Points, in no order, along strands that fork, close into loops and pass close to each other.
Points whose rows are less than 97 apart are linked; no others are. Some points are linked to none.
j_81: [ 44  13  -8 -29  -2 -28 -28  -7  26   2  22   3   2  26  18   0  25  10
   4 -10 -12 -13   5 -23 -25 -33  47   9  -2  44  48  32  -5 -15  15  -2
  -3]
j_343: [ 21   6  38 -37  -1   1  14   1  -5  15  -2  11  28  -5  34 -24   8 -18
  32  -1   0 -12   3   7  11  -5  -4   2   3  21  39  42  17  10  -1 -33
 -21]
j_691: [ 27  22  30  16   0 -14   6 -26   1  14  19 -15   9   2  15   5  10  -6
   9 -22 -21  11 -32  -3   8  -8  31   6   4  13  36  50  20  -8  34 -34
 -39]
j_868: [  4 -19   4  23  -7  21  19  33   7 -11  -3   1  -7 -11 -26  45  -1  16
  -2   0  12  -2 -23   2   4   3  11  -4  43 -27 -58 -26   0  -9  -5  22
 -10]
j_737: [  0  17   0 -41   5  -2 -16  21   7 -16 -32   5  18 -10  -1  -4   3   5
   1   3  10 -16  -9  13  -5   2 -40  24 -14  13 -24 -23 -13  28  -3  -3
  -6]
j_551: [  9  -6  -7  44  42  22   6  24 -10   3   7  -1  -5  -8 -25   5   5  14
 -21  16  -8   6 -44 -34 -10  23  -5 -18  17  -6  -8 -41  19  -9  21  26
  -1]
j_39: [-22 -31 -47 -20 -32 -28 -24 -15  -2  -5  17  16  -1  27  13 -26   9  25
   4  -9  16  -1  33   2 -13 -26  32  18 -14  -3  10  16  -6   2  -3  -6
   1]
j_494: [  0 -35   0  19   7  -3  23  24 -19  17  12  -8  -1  -7  -4  25  -4  10
 -32  -7  19  15 -24   0   9  10   2  13  36 -39 -17 -18   1  -4  -1  31
   3]
j_102: [  8 -13   9  -2   0  -6  12  39 -15  -4  12  -8  -7  -2   3  29  13  14
 -15   8 -13  -8  -5   8   8 -21  18  12   5   2 -13 -21  -9   4  -9 -24
 -15]
j_665: [  8 -24   0  37   6  41  -7  25  27 -20  -8  -9   8 -13 -48  26  -7  17
   3  -6 -19  -7 -24   2 -10  60  -4 -38  24 -24 -55 -52   7 -28  -3  37
 -16]
j_31: [ -2  -1  -1 -20  12  -8  12 -44 -35  21  -3  11  20   8  13 -16 -15 -13
  -9  -2  21  27  10 -12  18  -4   0  11 -25  -6  45  10  -1   8   9 -11
  -1]
j_514: [ 12 -10  17  23   2  -5   7   6  -3  29  30 -27  30  -8 -18  16  18   0
 -36   7  24  15   2  -2   0   7  10   2 -13 -11  -7  -9   5   1  13  -8
  26]
j_47: [-11 -25 -47 -44 -45  -9 -19 -37  -8   2   7   8  12  34  18 -21 -11  22
  14  -7  10   1  31  19 -19 -25  15 -14 -40  -2  37  10 -15   4   9 -17
  14]
j_480: [ -1   6  26  34  11   5  -3  -7 -15  -2   5  21  11  -9 -10  19   3   3
  -4   1   0   5  -3 -23  12   3  22   8  31   6  -1  -3  -4 -21  -3  18
   4]
j_778: [  4   0  51  16   1  -2  -6   0  18  -3   7   5  45 -16 -26   6   0  -5
  23  23  -2  15   8   5  29   4   3   1   3  -6 -39  -3 -12 -32 -42 -15
  23]
j_151: [ 26  15  13  -1   7  13   4 -25 -44   2   5  12   3 -13   4  -9 -12 -10
   0   1  47  21  -5  15  39  18 -26  -7  -4  -3   2  10  22  16  -4  -5
  17]
j_453: [-24   2 -29 -14  17 -18   6  37   5  31 -28 -32 -32  13 -13 -20   0 -31
 -62   8 -29 -10  21   4 -15 -17   4 -10 -30  -3   0   0  -3  18 -13   8
  12]
j_209: [-13 -15 -27 -17  17   1 -11   2  23 -23 -21 -17 -32  13 -15   5  23  -2
  28 -30 -24  -2  -5  23  -4  36 -17  18   9 -34 -36 -50 -24   0 -38  33
   0]
j_889: [-15 -10  -8   0   7  -7   4   6 -36  26  -2   7  -7   5   4 -17  -3   2
 -39   1   6   9   7   0 -14  -3 -16  12  -8 -20   9 -13  -4  16  11  24
  -5]
j_756: [-30 -23 -15 -17 -31   6  -4  -7 -13 -13   1  -2  -7 -12  13   8  -4   8
   5  18   6 -18  14  -1   5 -15 -31   0 -21 -19   4   3 -16  22   0 -37
   9]
j_511: [  1 -25 -26  17  19   0   1  35  -4 -12   6 -14 -28  11 -12  -4  28  17
 -38  11 -48   1  -2 -18 -39  22   9 -12   5   1  17 -30 -14 -30  -8  25
  16]
j_709: [  6  18   1 -27  12  -3 -13 -20  -8  11  -8  25  -5   6  29 -18   6 -18
  16 -19  16  -9  11 -18 -11   5  -6   3  -9  30  64  26 -30 -16   4   2
  16]
j_785: [-14  16   4  10  -8  21 -12  22   6 -24  -7   0 -24   0 -26  33   8   2
  18   6   0 -15  -4 -10   1  15 -17   1  20  -7 -40 -39  -7  11  -9  16
  -2]
j_641: [ 23   2  -6 -25  -3 -21  -3  -4  23  10   5  14  29  17  25 -17   7   4
  10 -12 -24 -13   3   0 -12 -27  49  26   4  26  20  40   8  -1  13 -22
 -25]
j_97: [ 10   2 -21 -29 -12 -22 -13  23  15  -2  16 -11   4   8  21 -10  12  14
   3  -2  15 -17  21 -20 -12 -26 -14  28 -37  15  13  15 -10   0  -1 -20
   5]
j_601: [-13 -52 -14  -4  -1  -9  13  21  -2  10  -4   1  18  -1 -13  15   1  16
 -11 -17  28   9 -12   9   9  12 -19  10  13 -64 -41 -34  -6   6 -10  23
  16]
j_638: [ 11 -19   0 -33 -13 -18   3 -39  21  42  14 -10   5  39  63 -35 -32 -39
  22 -12   1  17  -9  -8  -5  -1  -6   9 -10  12  65  23 -13   6  25 -21
  -5]
j_368: [ 29  27  30  18  18  25   4   6 -12   3  11  -5  11 -19 -24  22   9  20
  -1  17  -5  -7 -29 -11  14 -13  23 -40  -4  -4 -34 -15  43  -2  31  -1
 -18]
j_358: [ -1  -3  -5  28  -1  -4  27 -47   5   3  26   8 -26  24  27 -12  -6 -23
  13 -20   5  -6   0 -14  10   2   5  15   3  10   8  16  -6 -13  10 -18
  -5]
j_300: [ 13  -7   8 -28  -6  -9 -16 -13  27  37  -6   4  -3  26  43 -17 -13 -46
 -15  -6   3  21  11 -21 -12 -22  -1   4 -22  14  69  34  -9  12  26  -8
  -6]
j_649: [-21 -19 -47 -24   2 -32 -19  23  -1   5   7  -6 -12   8 -11 -15  13  20
 -25  -5 -20 -28   7  -2 -42 -35  14   5  -5  -1  -9 -10 -12  24  -9  27
 -11]
j_459: [ 18  20  19  24  -5  -1  13   3   3   3  25   4  14  -8  22   9  -1  23
  10  -2 -22 -15 -15   5  12 -18   7   0   5 -12   0  44  22  10  29 -21
 -33]
j_117: [ -1  12  15 -26   0  23 -31 -21 -15 -22  -4   9   2 -21 -15  -3  33 -19
  13  11  12 -18  26   6  -3   4 -20 -16   3  31  12  -8   0  -2 -15 -14
  25]
j_113: [ 14  13   0 -20  -7   7  -5  15 -12  -9 -19  22   8 -18  22   2 -12  12
   5   5  17  -6 -16   9  35  -6 -28  24 -12   6 -18  18   1  27   1 -21
  -8]
j_279: [-22   7 -11  -5 -10  -8 -39  -1   5 -18 -25  13 -34 -10  -8   5  22 -10
 -16  -1  -8 -41  19   9  10   8 -15  -7 -37 -11  -3   5   6  28  -1  -9
  24]
j_765: [-24 -21 -26  -5  -4  14 -14 -42 -24 -12  -4  11 -15  17   9 -26   9  -7
 -32   7   3  19  37  -7 -13  13 -10  -9 -19 -15  29   4 -19 -19  -5  13
  38]
j_809: [-30 -16 -10 -12  -5   6 -23  17   3 -36 -18   3  -5  10 -13  -8  13  12
   2 -16 -12  10   4   4  -8  58 -34   8   3 -22 -18 -45  -8   1 -26  46
  14]
j_575: [  2  23   1   8  -5 -34 -11  35  10  29   3  -3 -14  15   6  14   4   1
 -28 -16 -37 -18   1 -18  -8 -34  22 -21 -42  24  29  33  13  15  10 -14
  -9]
j_905: [ -7  13 -14 -44 -14 -17 -21  16  23 -22 -22 -33 -27  -5 -18   6  37   2
  30 -21 -26 -22  -6  37  -8  21 -24  21  -9 -17 -28 -33 -20  19 -21  19
   9]
j_507: [-23  -3  24 -18 -35   1   2 -21  10 -30 -12   1  28  -3  15   2  -8  13
  49  14  10  20   9   3  28  -8 -21  -1  -1 -15 -30  19   4  -2 -30 -22
   3]
j_753: [-17  17  -6 -14  13  -3 -15  31   4  -1 -30   0 -25 -12 -25   5  32 -15
  -1   3 -28 -43  -9   7  20  11 -19  -2 -23   1 -20 -15   8  41  -2 -23
  11]
j_560: [  2   2 -11  24  28  20   8  24 -33  38   2 -27 -45 -19  -9   4  -3 -29
 -26  26  -1  13 -10 -11   0  27 -19 -14  18 -35  -6 -26  10  10  12  35
   8]
j_139: [-35 -38 -42 -16 -23 -19 -14   2   3   9  17 -37 -27   2  -7 -19  -2   8
  -5   5   6  14  24  10 -33 -10 -16   1 -36 -34 -21 -33 -37  10 -11   4
  31]
j_355: [  0  14  47  15 -16  -7  20 -21  30 -17  -9  -5  34  -5  -3  -1 -19  -8
  44  26   5  31   5   5  35  -6 -12   5  18   4 -48  27   8 -25 -33 -19
   1]
j_631: [ -2   4   3  34  12  11  -5  -5   9 -21  -2   8 -11 -16 -16  -5  21  -5
 -19  13  11  -1  36  -5  -7  41  -4  -7  -2  17  19 -19   0 -15  -7  12
  47]
j_563: [ 11  19  -8  19 -10  19 -11   1   2 -27   1   5  11 -15  -9   8 -18   6
  -4  -7   8  -8   4   7 -17  12 -12  15   0  36  -7  -3 -30 -28  -1   0
   5]
j_762: [-32 -50 -58 -16 -24  -2 -26  -3 -18 -13  -1   2 -20  16  -2 -16   0  14
 -26   2   6  28  26   6 -33   0  -4 -10 -41 -21  13 -17 -26  -7  -6  10
  32]
j_836: [ -4   4 -14 -30  -3  12 -15 -15 -27 -12 -13  -1 -29  -5   4 -15   6   1
  -8  12   2  -5  31  -2 -27  10 -33 -24 -38  -5  32 -10 -24   1 -14  10
  33]
j_746: [ 16  41  22   8  -6  32   1  13   4  -7 -15   4  11 -20 -18  23  22   9
  36  17 -18 -15  -6  -3 -12 -16   8 -33 -14  13 -45  -4  18 -19  18  -4
 -28]
j_59: [ 45  12  32 -22 -12   0  14 -12  24  -4  11   0  24  12  39 -11   5 -12
  37  -8 -30 -14   1   5 -11  -9  18   0  13  29  10  52   3 -15  -4 -22
 -28]
j_404: [-18  -5  18  10 -13   7 -49 -21  13 -17 -11  14  -7 -20 -21  16  21  -6
  10   3  -2 -19  10   6  30  37 -18   6 -12 -26 -30  -9  13  18   5  -1
  10]
j_545: [ 17  25  36 -10  16  25  -5 -14   1 -21  -3   8  22 -27 -28   0  18 -19
  28  15  18   1  19  -9   9  -1   0 -10  13  42 -18  -1   9 -28 -11  -2
  -1]
j_981: [ -3  -9   9  17   1  -5  16 -38  -9   6  19   0  49  -7 -16  -4 -12  10
  -7 -12  38  16   1  11  37   7  -5  22  -3 -24 -27  20   9 -14 -13   5
  19]
j_385: [  5   5   9  20  10   4   7 -42 -15  21  -3   6 -14   9  14 -10  19 -37
 -24   3   2   4  -2   1  36  -1  14  -7   4  -6  21  28  42  31  21 -24
  14]
j_512: [-15  12 -13  20  19   3   6  43 -13  11  -9  -7 -34   0 -13  15  -4 -24
 -28  16 -25 -36 -10  -7  15 -13  -1 -11 -14   0 -11  -2   5  33   3  -9
  -8]
j_957: [ -6   9  -5  10 -15 -31   1  20  25  17   9  -4   8  25  23  -1 -10   7
 -12 -13 -24   0  -6 -25  -6 -43   6  12 -25  10  40  51  24  29  18 -19
 -32]
j_516: [ 19  -3  13  21   0   0   3   7 -29  15  23 -32   6 -35  -4  27 -20  18
 -18   6  33   1 -31   0  26  -1  -4  -2  30 -38 -13  -6  31   0   2  30
  22]
j_610: [-30 -35 -32  12  -9 -19   9 -26  10 -11  14  27   1  17   9  -7  -4  14
   2 -17  34  14  19 -10  -3 -10  25  26   0   1  16   5 -17 -22 -13   2
   4]
j_698: [  4  -1  11  19  19 -17  32 -52 -11  29  22  -9  -1  15   8  -1 -20 -26
   0 -39  16  28 -13 -10  32  15  14  22  13   5  20  25 -11 -30  -4   1
   2]
j_593: [  7 -21 -37 -52 -28 -20 -12 -36   6  30  17 -11   8  36  49 -41 -30  -2
  23  -6   6  11  27 -12  -7 -15  21   1 -28   8  60  23  -7 -14  11 -27
  -2]
j_339: [-41 -17 -24   9 -21  -7   4   3 -12   2   3   3   5 -21  -6   1 -26  27
  -1  -9  31   0  -7  23 -21   1 -24   5  18 -19  -6 -22 -42  -6  -8  13
  14]
j_340: [  8   7  -3 -30   2   7 -39 -16  -6   4 -14  19 -14  11  31 -22  -3 -20
  -4  11   8 -26  17  -2  -9 -16 -25 -18 -19  16  39  10  -6  18   5   0
  22]
j_272: [  5   4  -4   1  10  -7 -10  33  16 -36 -16  31 -12   0  -7  -2   6  26
   3 -11 -24  -7   1   3 -36 -35  24  -6   5  16 -39 -18 -13  -8  -6  17
 -36]
j_848: [ 20  22 -18   1  30  31  -2  25  11 -25 -17 -23 -25  -7 -40   5  22  -6
   2 -15 -28 -15 -13  23 -22  46 -17 -15   0  24 -11 -48  -2   1   0   2
  -1]
j_303: [-17  -3 -38 -36  19   2   3  22   3  -2 -17 -10  -8  18  -5 -11  -1  -3
 -13  -2  -9  -2 -21  15 -20  13 -33  18  -8   1   0 -47 -27  26 -13  -2
   4]
j_274: [-14 -23 -52 -10   6 -22 -15  24   7 -26   2 -19 -53  23 -14 -15  31  15
   0 -10 -22  -1  -5  19 -33  23 -12  10   2 -21 -18 -35 -33   9 -31  33
  18]
j_626: [  5 -18  17  66  31   5  -5 -29   5  19  16  16   4  -7  -3   2  -5  -7
 -20   6  -3   9  -3 -21  10  17  28 -10  13 -11  14 -10   4 -26  15  16
  18]
j_954: [ 14   2   7 -22 -12 -24  -7 -15  27 -30  -9   6  27  18   5   3  27   7
  28  11   3  17  28   9  -5 -33  28  13  -1  13 -29  12   4 -16 -22   1
   4]
j_924: [ 30  17   0 -43  -3 -18  -9 -48  30 -25  -8   2  14  16  37 -40  15  -9
  38  -2  14 -16   1  12  -4   0   4   4  18  39   3  23 -21 -12 -20 -11
  27]
j_386: [ 27  17   4  -1  13  10  10  31  -3  37 -21 -12 -26 -14  10   7 -10 -24
 -49   2  -5   8  -3 -13 -23  -5 -13  -5  -7  10  50   2   4   9  51  14
  -6]
j_488: [ 30   4  -9 -22  -9 -13 -15  12  38 -40 -25  26   3   5   3   0  11  18
  22   3 -13  -7  18  12 -22 -53  30   5   1  22 -31  18 -17 -19  -9  20
 -23]
j_902: [-14   2  15 -15 -31  -4  24 -21   7 -21   9   3  30  22  42 -13 -24  22
  47   5  10   9   6   8  12   3 -27   4  18  -3   1  39  -2  14 -14 -31
 -14]
j_993: [  1   3  -1   7   1  28 -16   1 -35   9  -9 -13 -26 -48 -13  -3 -11 -27
  -7  34  12 -19  13  17  18  25 -25  -8 -21 -20  -2  -4  11  28  25 -11
   7]
j_110: [ 22  25   2  13   8  40 -13  -3  -5   3  -8   1  -3 -23 -22  12  -4 -24
 -23  23  18 -28   9   2 -11   5   2 -14  10  29  17  -4  29  18  39  -7
  -7]
j_200: [ 42  30  45 -26   4   4 -14  20  19 -27 -11   1  23 -25  -3 -17  27  -9
  37  12 -11  -9  16  13 -19 -19  -3 -12  -7  45 -15   9   2 -12 -10 -13
  -5]
j_118: [ 22  12  12  41  34  25   2  20 -29  29   5 -18 -37 -23 -17  18 -11  -2
 -39  21  -8  24 -25 -35   5  15   6 -18  12 -15  26 -23  19   2  33  29
  -4]
j_310: [ 22  15  35  -7 -18   0  20   7  10   7   0  -2  30  -2  15  26 -20  21
   6  -9  12  21 -15  -1   5 -26  22  16  30  27  15  21  -2 -19   5   1
 -38]
j_9: [ 21  38  46  24 -17   8  16   9  22 -17 -21  -1  22 -23 -14  16 -37  -3
  44  22   5  19   5  16  15 -12   5 -15   8  23 -45  13   7 -38 -13   3
  -8]
j_367: [ 19  14  26  10  20  -6   5  -1 -10  23   4  10   6 -15  -4   1  33 -13
 -18  -9  -5  -1 -12  -9  32 -18  19 -13  -8   9   4  27  48  26  18 -34
   0]
j_739: [ -7 -10   0   3 -15 -23  20 -11  14  11  22  -5  23  29  19  15  17  13
  26 -12   2  41   5 -27  21 -15  44  30  15  12   9  37  13 -21  -8 -23
  -9]
j_383: [  6  -2   0  21  -9  -2  -5   4   6  -2   9   7  -6  23  26  -4  -4   1
 -31  -3   4  11  21  -1 -24 -17  25  13  -1  26  32   4 -13  -5  13 -14
   8]
j_505: [ 17  -4  -1 -37 -20 -18  -4  -7   6  14  38 -14  24  15  32 -28 -11 -10
  14  -6  23   1  37   4 -16 -10  -8   7 -30  14  50  30  -9  -5   0 -19
  12]
j_550: [ 35  27  22   3  14   3  14  24  -7  14   7   6   8 -18  -8  10   4  -7
   0 -21  22   0 -10 -15   3  -2  -8   1 -15  29  29  14   9 -10  18  -4
 -14]
j_716: [-17 -13  -6 -33 -19 -36  25 -40 -11  30  23   4   9  43  35 -12 -11   3
  20  -5  -4  22  15 -12  18 -17  17  11  -4 -13  48  41  31  22   5 -26
 -25]
j_636: [-42 -52 -20   1 -21 -19   9  -5 -13   9   9   4  26  -4 -11  -1 -19  30
  -5  -9  40  17  14   4  -6  -7  -4   4  -3 -43 -14 -18  -9   0  -2  16
  12]
j_648: [-17 -18   0 -32 -19  10   1  -5 -33  -5 -20  -2   5 -22 -22  14  -8  19
  12  -5   6   1  -6  23  23  23 -31  -6 -30 -40 -10 -42 -18  25 -10  -6
   0]
j_943: [-20 -30   8  -4 -17   0 -21   9  14 -14 -21   1  18 -13 -17  18  23  11
  17   8 -18  19   3  -3  -8 -17   5  20  10 -15 -62 -21 -25 -21 -28   2
  -4]
j_112: [-34 -11 -25  -7  -4   3   3  18  -4  16 -16 -11 -36   7  14 -24  -2 -18
 -23  17 -16  26  36   2 -27 -16 -21 -14 -38 -33 -21 -17 -35  11   0  22
  23]
j_454: [ 28  40  33  25 -10  23  12  18  -4 -13   7   7   6 -11  -5  23 -41  11
  20  20  16   8 -10   7  25  -1  15 -16  19  27 -26   4  13 -11   6  -5
 -22]
j_444: [-19   9  13  22 -19  24 -29 -46   2 -25   8   5  -5  -3  -3  15   5 -18
  22  11   7  -8   9   7  25  20  -3   9  15   5 -22   9  -1  -6  -5 -15
  14]
j_347: [ -8   2  -4 -17 -10  13   2  13 -24  16  -8 -19 -18 -30  14   3  -4 -19
 -18  28  -3 -23  15  10   2  -7 -32   2 -18  -6  13  -7 -15  15  18 -27
   6]
j_923: [-20 -34 -39 -27   0 -24 -32  29  -1 -15  -5   0  -1  18 -15  -4  46  18
 -11 -10 -24  -6   7  -3 -22  -1  12  14  -5 -18 -34 -16 -14   0 -28  19
  14]
j_189: [ -2 -21   1  46  22  26  -4  19  -2 -27   1   4  -1  -6 -28  -1 -18   0
 -22  12  -7  12  -5  -5  -6  58 -28  -1  20  -5 -12 -43  20  -7  -3  27
   8]
j_654: [-12 -16 -29  -5  21 -11  -3  29  28  -9 -16 -12 -15  17 -28   8  13   7
  -7 -14 -45 -25 -17  33 -19 -12  33   0  12 -14 -45 -39  -7  20 -17   4
 -19]
j_432: [-16 -19  24  19 -21 -15  24  12 -19 -14  26   7   4 -19  11   5 -26  29
  14   4  36  16 -16  13  19 -21 -12  -6  30 -35 -30   8  14  13  -9   2
  -9]
j_78: [ 19   7   4 -40  -3 -11   6 -33  26   8   3   0  10  30  39 -15   8 -25
  30 -25  11 -11  -6  -6 -10  10  18  10  21  41  45  22 -21 -17  -4  -2
  19]
j_719: [ -9 -13  -5  13 -27 -29  12  27  24  -2  29  -1  33  20  10   9  -1  29
  14  -4  17  25  11 -14  -6 -32  30  18   4  12 -11   5  13   0  -3 -22
 -14]
j_880: [ 23  33   0  -5   8  11 -23  18  15 -23 -15   2  -2 -19 -17   5  20  15
  18   3 -42 -35  -4  10 -31 -16   5 -18 -10  14 -42  -9  -5 -14  11  19
 -22]
j_314: [  8  24  32   5  -4  15  14  14 -16   9  16 -24  20 -21 -13  30   9  14
  -4  21   8  -3 -29 -14  11 -15  -8  -6  24 -10 -24  -6  31   5   4  12
  -7]
j_395: [ 10  10   9  27  -9   3  20 -36  -3 -10  12   6  16 -23   9   3 -20   4
  29   8   4  -4 -17  11  23  -9   6  22  30   1 -29  38  12  -9   8 -16
 -23]
j_915: [-21 -42  -4  30 -11 -14   0  -4  28 -25  12  37   6  11  -8   6   4  10
   0 -15  31  21  21  -5  -8  -2  20   4  26  -8 -24  -1 -26 -29 -39  22
  18]
j_14: [ 51  26  41  -1  11  -5  12   1  -2  13  -2 -13  27 -15  -7  28 -13  10
 -12 -28  23  33 -25 -15  14  -3  15   3   5  27  32  19  16 -22  19  15
 -30]
j_734: [-30 -20  -6 -11 -24  13 -19 -11 -19 -28 -16  13  -3 -10 -29   4 -13  21
  13 -21   2   9  11  18   7  58 -28 -20  -8 -20   1 -40 -24 -17 -38  34
  29]
j_651: [  8  18  15 -14   7 -16  20 -31  17 -10 -10  17  38  12  16 -16   2  -1
  20  -5  20  20  12   5   2  -8  18  29  17  21  -9  -2  -2 -16 -13   6
  -3]
j_193: [-29 -40 -48 -12  25  -2  16  17 -24  10  -8 -13 -16  27   4 -19  -6   0
 -10   4   1  35 -14   8 -17  20 -22   9   3 -30  -3 -53 -27  25 -18   2
   8]
j_419: [-15   2 -50  35  28   3  11  37  12 -10 -28 -12 -35  21 -32  -9   0  -2
 -42 -10 -53 -35 -26   4 -13  18  -3 -22 -15   7  -9 -19  14   7   4  22
  -4]
j_909: [  1   7   1  -1 -24 -18   4  19   6  15  17  -2  31  13  38  -2  -1  22
   6  -2  -6   3 -19  -9   4 -24 -14  22   2  -3  13  54  20  19  24 -30
 -15]
j_875: [ -1   2  -1 -24   3 -15 -12  25  -3  44 -18  -9 -22   9  26   2  -8 -24
 -36  -5  -3  20   8 -28 -28 -23  -7  18 -14  -6  63  16 -12  12  27  18
 -21]
j_583: [ 30  52  40  11  17  23  24 -26  10  11  -7   4  23 -12   7   8   5  16
  34  -1  -1   8 -33   6  22  -9  37 -54   4  20 -11  21  40 -26  37 -33
 -25]
j_424: [ 11 -30 -26  27  16  30   7  19  19 -19   0 -24 -17   2 -32  19 -12  -5
  -4  -4 -21  -3 -20   7  -8  73 -25   2  32 -32 -31 -59   2  -6 -17  24
  -8]
j_673: [ -9   8  10  11  16  41  -7 -18 -17   0 -15  12 -14 -17  -9  -7  19 -27
 -16  20  23 -10  34  -4   6  20  -2 -11  17  20  35   0  22   3  13  -6
  18]
j_184: [ 22  29  35 -14  14   5  17 -26   3   0 -13  12  28 -19   6 -13  -5 -23
  28   1  15  -1   7   5  19   2   8   3  25  38  11  18  15 -16  -7 -20
 -10]
j_780: [  7  -5  -8 -32  -4   4  -2   6 -26  20  -9  -8   9 -13  18 -20 -23 -18
 -26  17   8 -17  -3  10  20 -17 -39 -14 -41 -11  33  27  12  44  16 -30
  -4]
j_982: [ -1  16 -41  16  24  44   5  28  15 -19 -19 -18 -35  23 -50   9  17  -4
 -10  -7 -43 -31 -30   7 -14  44   2 -36  -9  -2 -21 -39  29   0   6  19
 -24]
j_158: [  5 -33 -29  16  40   7   6  17  21  -2   3 -15   0  13 -23   7  15  12
  -4  -8 -33   5 -47   2 -11   6  13   8  14 -20 -51 -52 -14   8 -10  -6
 -14]
j_336: [ 14   3  -1  25   2  33  -9  11 -22  -2   7   4 -13 -45 -33  19  -5  -5
   2  24  19 -14  -4   5  28  42  -1   4  11 -13 -32  -7  14   4  13   4
   0]
j_235: [-24 -21  -4 -21 -18 -37  29 -41   1  25  27 -11  12  34  24  -3 -18  11
  33 -27  16  53 -14 -20  28   2  17  23  16   3  32  34   8  -3  -5 -28
 -19]
j_718: [-20  24  35  -2 -24  -3  -2   4  -1 -10  -5  -2  11 -32 -24  17 -32   5
  35   2  19  -4   6  21  16  17 -26   6  14 -11 -39  -2 -21 -15 -34  27
   9]
j_12: [ 22  19  19  18  25  -1  14 -36 -24  14  16   4  -5 -19  -2  -5 -20 -25
  -7 -17  44  22 -20 -14  44  19   4  -1  16   9  25  22  23 -13   5  19
  13]
j_420: [-10 -48 -37  21  29  14  11  33   4   6   9 -13  -3  25 -13  -5  20   3
 -33  -3 -33   5 -26  -6 -32  27   1   3  27 -16 -14 -39  -8 -10 -12  25
   1]
j_959: [ 30  36  21  29  17  11  22 -36   1  12  -1   5  11  -8   0  19   1   3
  15 -20  -3   6 -31  -8  23   4  51 -14  10   9  14  17  20 -29  34 -15
 -22]
j_242: [-18 -13  -6  16  -8   6   5 -74  -7 -12  18  11  -6  28  10 -13  -7 -27
  13  -8  11  -3  17  11  15  29  -5   4   5  -4  -8  -4 -10 -10 -19  -7
  28]
j_531: [ 20  43  12  -5  10  -7  -5  37   2  14  -5   6   0   5  -6   8  -1   3
 -13 -10 -32 -47 -17  -4 -11 -31   6 -24 -23  25  -4  22  20  20  12 -10
 -34]
j_217: [-19 -10  22 -12 -15 -19  24  15 -25  17  25  -1  16 -14  21  11 -17  33
  14   7  30  23 -17  -9   9 -22   7  13  33 -20  13  17   7   4 -15   1
  -8]
j_523: [-25 -24  -8 -24 -39  15   7 -29 -23 -28 -10  15  11   2 -25  25 -20  35
  16 -12  12   9   9  19   0  13  -9 -23 -29 -27   5 -36 -30   4 -19   1
   9]
j_964: [-34 -17  -9  -6 -33   7   8 -32  -9  -9  12   6   3   0  32  -4 -32  18
  12  23  19   1  -8  13  11 -23 -23  -2   9 -13  14  19   1  33  10 -33
 -13]
j_90: [  4   8  20  22   8  -7  32 -47  19  11  18  -1  22  -1  -8   3 -31  -3
  12 -14   4   9 -27   1  42  -6  24  15  36  15 -16  34  -6 -44 -12  -1
  -7]
j_244: [-20  -3 -11 -14  -2 -23 -17  32  10 -22 -28  17 -14   1 -16  -5  -6   9
 -21  -3 -29 -42   7  17 -11 -28  12  12  -2  -1 -28 -13  -2  28 -17  19
 -19]
j_710: [-16  -4 -31  32   3  22   5  21 -11  10  -1 -23 -54   7 -12   9  -3 -24
 -11  19 -11  -6   6   1 -32  15 -30  -9  11 -22  -8 -38 -13  11  -1  28
   8]
j_619: [-16   9  17 -20 -18 -19  27 -34  12  16  20   1  22  27  44 -16 -22   4
  48 -12   7  13 -22 -17  16  -1 -10  12  22  16  28  52  -8  -2  -7 -31
  -4]
j_62: [ 30   8   0 -13   9  13  -3  17 -26   6  -9   5  -4 -30  22  -4 -29  -6
 -14  13  19 -22 -22  -2  29 -22 -26   1  -9  -5  22  27  34  36  31  -7
 -10]
j_668: [ -3  17  12  19  18  -1  -5 -20  -2  24  -8   9 -28  -1  26 -29   7 -45
 -23  11 -18   6  31  -7   5 -17   7  -6 -20   1  31  23   6  11  23 -13
   9]
j_397: [ 19  26  13 -25  -2  -4   7  37   2  -1   9  -3  10  -5   5   8  21   7
  21  -7   0 -12   1 -27  -8 -30 -14  24 -18  21  -1  13   6  -2  -5  -8
 -18]
j_105: [-13   3  -8  21  22  -6  -4  15  -6   8 -27  17 -36  -9   8 -23  10 -21
 -50  18 -35   6  36 -15 -19  -5  16  -4 -21  -7  38  12  -5  -2  18  14
  14]
j_633: [ 16  24  12 -16   6  22 -20  -6  18  -1   2   9  -7   6  15   8   8 -23
   0   9   1 -46  11   1  -9 -18   3 -11   5  39  35  10  17  23  17 -17
  -4]
j_149: [-22 -15 -28  12  12 -12   5  29 -11  30   4 -31 -47  17  -4   3   3 -22
 -31  10 -42 -19  -7  15 -16 -26  11  -4 -11 -13 -10 -20 -13  29  -9 -12
  -4]
j_84: [-21  10  -8 -41 -15 -30   0 -32  -6   7   3  18  18  40  36 -27  13   5
  31   3   4  -2  18  -3   6 -14  13   1 -15   3  28  27  16  25  -7 -26
  10]
j_492: [-39 -17  17  17 -23   3   2 -12 -12 -12  14  16  12 -20 -18  11 -41  10
  18  -6  40   6  -8  20   9  -5 -21  -7  27 -24 -34  -5 -17  -1 -32  22
  -7]
j_690: [ 22  33 -10   3  17  18 -19  30   1 -31 -22   9 -15 -10 -36  -7  13  12
   2  -9 -25 -36   5  18 -43  25 -11 -22  -1  27 -13 -22   2  -2  15  33
  -8]
j_825: [ -2  10  -8  11  34  -4   6  38  -7  16 -18  -8 -30  -5 -15 -13  30  -1
 -46   8 -36   4   2  -7 -30  14  22 -26 -20  12  28 -19   4 -10  15  14
  10]
j_398: [-28  -7   8  46  11   3  -4   5  10 -10   7   3  14  -8 -30   4 -28  -1
 -33  14  17  -3   8 -10   5  42 -18  -6  20   1   5 -25  -9 -27 -23  30
  35]
j_862: [ 28  10  38  48  23  -2   6 -10 -11  32  21 -14  12 -21 -15   6  14 -13
 -35  -6   4  31 -10 -11   2   6  21 -19 -13  -8  18  -1  16 -20  34  -6
  14]
j_22: [ -5 -12  19  44  10  -4   7  -5  31 -20  -6  30  21   9 -12  10  -2  16
   9   0   9  11   1 -10   0  -6  36   4  30  -3 -33 -12 -10 -38  -4   8
   5]

A piece is all that can be reached along the links. How many separate loops has the piece of each point below (a circle has one, a figure eight two, a Y none), and how many tips (points with one link)?
j_459 -> loops 0, tips 4
j_420 -> loops 0, tips 13
j_964 -> loops 0, tips 6
j_915 -> loops 0, tips 3

A fork is a point with three links, a tip a point with one. Leave the first point through the second and follow the links. Name the first fork or tip that comes.
j_367, j_385 -> j_244
j_453, j_149 -> j_698
j_698, j_358 -> j_453
j_514, j_862 -> j_593
